Each row is a point on a landscape with many peaks, with its height.
From any point a climber steps to the highest of the 3 points nearest to it. It stops when none of these is higher. Distance is the straight distance between rows; heights are no part of it.
Q261 (h 84.1): [  2 -29   7 -20  15 -12   6   4]
Q355 (h 38.2): [ 18 -19 -12  22  28  -7   5   2]
Q130 (h 66.3): [  5 -18   4  27  18 -11   0  -1]
Q81 (h 80.9): [  7 -34  -4  -6  26 -13   9   5]
Q177 (h 55.2): [ -7   2 -13  20 -12  10   6 -25]
Q273 (h 41.1): [-26  24   1  15   5   3  -4   6]
Q585 (h 62.9): [ 3 -5  1 33 13 -4  1 -8]
Q221 (h 80.0): [ -2 -31 -11 -18  30  -7  22   7]
Q974 (h 27.7): [ 27   7 -21  16  24  -1   7 -23]
Q611 (h 81.6): [ -2 -29   0 -24  21 -11  15   0]
Q140 (h 53.6): [ 23  16  19 -21 -12  30   5  -8]
Q223 (h 67.7): [ 11   2  14 -22 -19   1  -8  26]
Q814 (h 76.9): [ 15   3  11 -27 -23  12  -7  19]
Q64 (h 79.1): [  1 -29   9  -3  16 -16   2   8]
Q96 (h 77.6): [ 13   1  16 -30 -17   5  -1  11]
Q128 (h 61.5): [ 15   8   2 -26 -21  28   0  16]
Q940 (h 68.9): [  1 -22  14   9   8 -17  -2  10]
Q306 (h 51.7): [-30   4 -27   0 -19   9  -4  -4]
Q859 (h 53.4): [ 18   9  16 -32 -16  20   2  -2]
Q971 (h 57.0): [ 18  12  11 -28 -24  24   3   4]
Q453 (h 46.0): [ 17   7  20 -29  -8  13   5  -8]
Q769 (h 51.0): [  7   1 -16  20  -3   6   6 -29]
Q496 (h 55.8): [ -9   5  -6  27  -4   7   5 -19]
Q847 (h 45.7): [-27  14  -7  19  -6   6  -1  -6]
Q129 (h 34.2): [-33  24 -17   2   4   9  -8   3]
Q106 (h 31.0): [ 26   8 -23  13  16   0   4 -32]
Q542 (h 49.0): [  7  -1  21 -33   2  -1   8  -7]
Q411 (h 36.1): [-32  22  -7  10  -1   9  -7   0]
Q135 (h 62.8): [ 12   9   9 -12 -11   0 -18  36]
Q433 (h 59.9): [ 12  -6  -7  31  13   1   5 -21]
Q248 (h 56.7): [-14   7   3  28   2   1   0  -8]
Q211 (h 55.4): [-17   7 -11  19 -11   9   2 -17]
Q501 (h 38.7): [ 23   4 -19  16   8   2   7 -33]
Q787 (h 35.9): [-25  29  -7  12   3   3 -11   7]
Q929 (h 53.0): [ 18  -8 -13  28  25  -2   4 -16]
Q280 (h 64.1): [ 13   7  13 -14 -14  -3 -10  33]
Q103 (h 35.2): [-11  30   5  11   7   0 -19  25]
Q318 (h 46.8): [-37   6 -30  -7  -8   6 -10   4]
Q579 (h 50.2): [ -1  -3 -26  10 -27   8   4 -22]
Q165 (h 58.6): [ -2 -15  12 -33  16  -8  12  -3]
Q903 (h 31.7): [-15  18  10  23   2  -6 -10  14]
Q849 (h 55.1): [-19   4 -21  16 -16   8   3 -15]
Q219 (h 50.4): [ -6  -5  13  25   9 -11  -7   5]
Q313 (h 55.3): [ 11  -1 -11  25   8   4   6 -26]
Q607 (h 47.5): [-25  16  -1  23  -2   2  -2  -1]
Q927 (h 77.3): [ -4 -20  -4 -31  28  -7  22  -3]
Q47 (h 53.7): [-33   9 -19   7 -13   8  -1  -8]
Q252 (h 53.5): [  4  -8  21 -14  -8 -11  -8  23]
Q446 (h 14.6): [ -7   8  19  16   3 -11 -11  22]
Q485 (h 47.8): [ -8  19  11  10   3  -6 -18  29]
Q601 (h 52.4): [-18  14   5  29   1   2  -5   0]
Q72 (h 60.5): [  4  19   7   0   0  -3 -20  38]
Q93 (h 21.4): [ 16  -6 -29   0 -28   0   0 -24]
Q447 (h 60.0): [-5 -3  7 31  8 -5 -2 -2]
Q204 (h 58.7): [ 11  -4  22 -31 -13   2   2   6]
Q536 (h 52.6): [  2 -16  20 -27   4 -11   4   5]
Q402 (h 40.6): [  6  -5 -29   4 -29   4   1 -20]
Q157 (h 82.1): [-12   9   9  27   4  -5  -9   9]
Q461 (h 66.6): [ -4 -10   9 -33  28  -5  20  -8]
Q417 (h 83.3): [  2   5  18   1  -4 -12 -13  28]
Q888 (h 4.0): [ 27   2 -25 -11 -14 -10  -2 -32]
Q997 (h 43.8): [  7 -13  20 -24  -7 -12  -3   8]
Q549 (h 50.3): [ -5   2   6 -31  35   0  24 -10]
Q29 (h 72.0): [  6 -23   9  15  18 -16   2   9]
Q988 (h 54.5): [  3 -11  19 -36   7  -8   6   0]
Q57 (h 68.5): [ 16   6   1 -26 -19  16 -10  27]
Q747 (h 43.9): [ -4  -2  19   8  -1 -12 -11  21]
Q983 (h 44.6): [-11  -5 -35   6 -29   9   1  -8]
Q84 (h 49.5): [  4 -17  23  -6  -1 -16  -3  14]
Q637 (h 15.4): [ 17  -3 -25  -1 -17   2   6 -32]

Where does a climber stop that starts at each point below?
Q501: Q261
Q129: Q157
Q135: Q96
Q929: Q261
Q140: Q96
Q446: Q417
Q103: Q417

Two climbers start at each pair of points below. Name the first point that both come to, or write -.
Q355 / Q84: Q64
Q988 / Q549: Q927
Q888 / Q106: -
Q221 / Q130: Q261
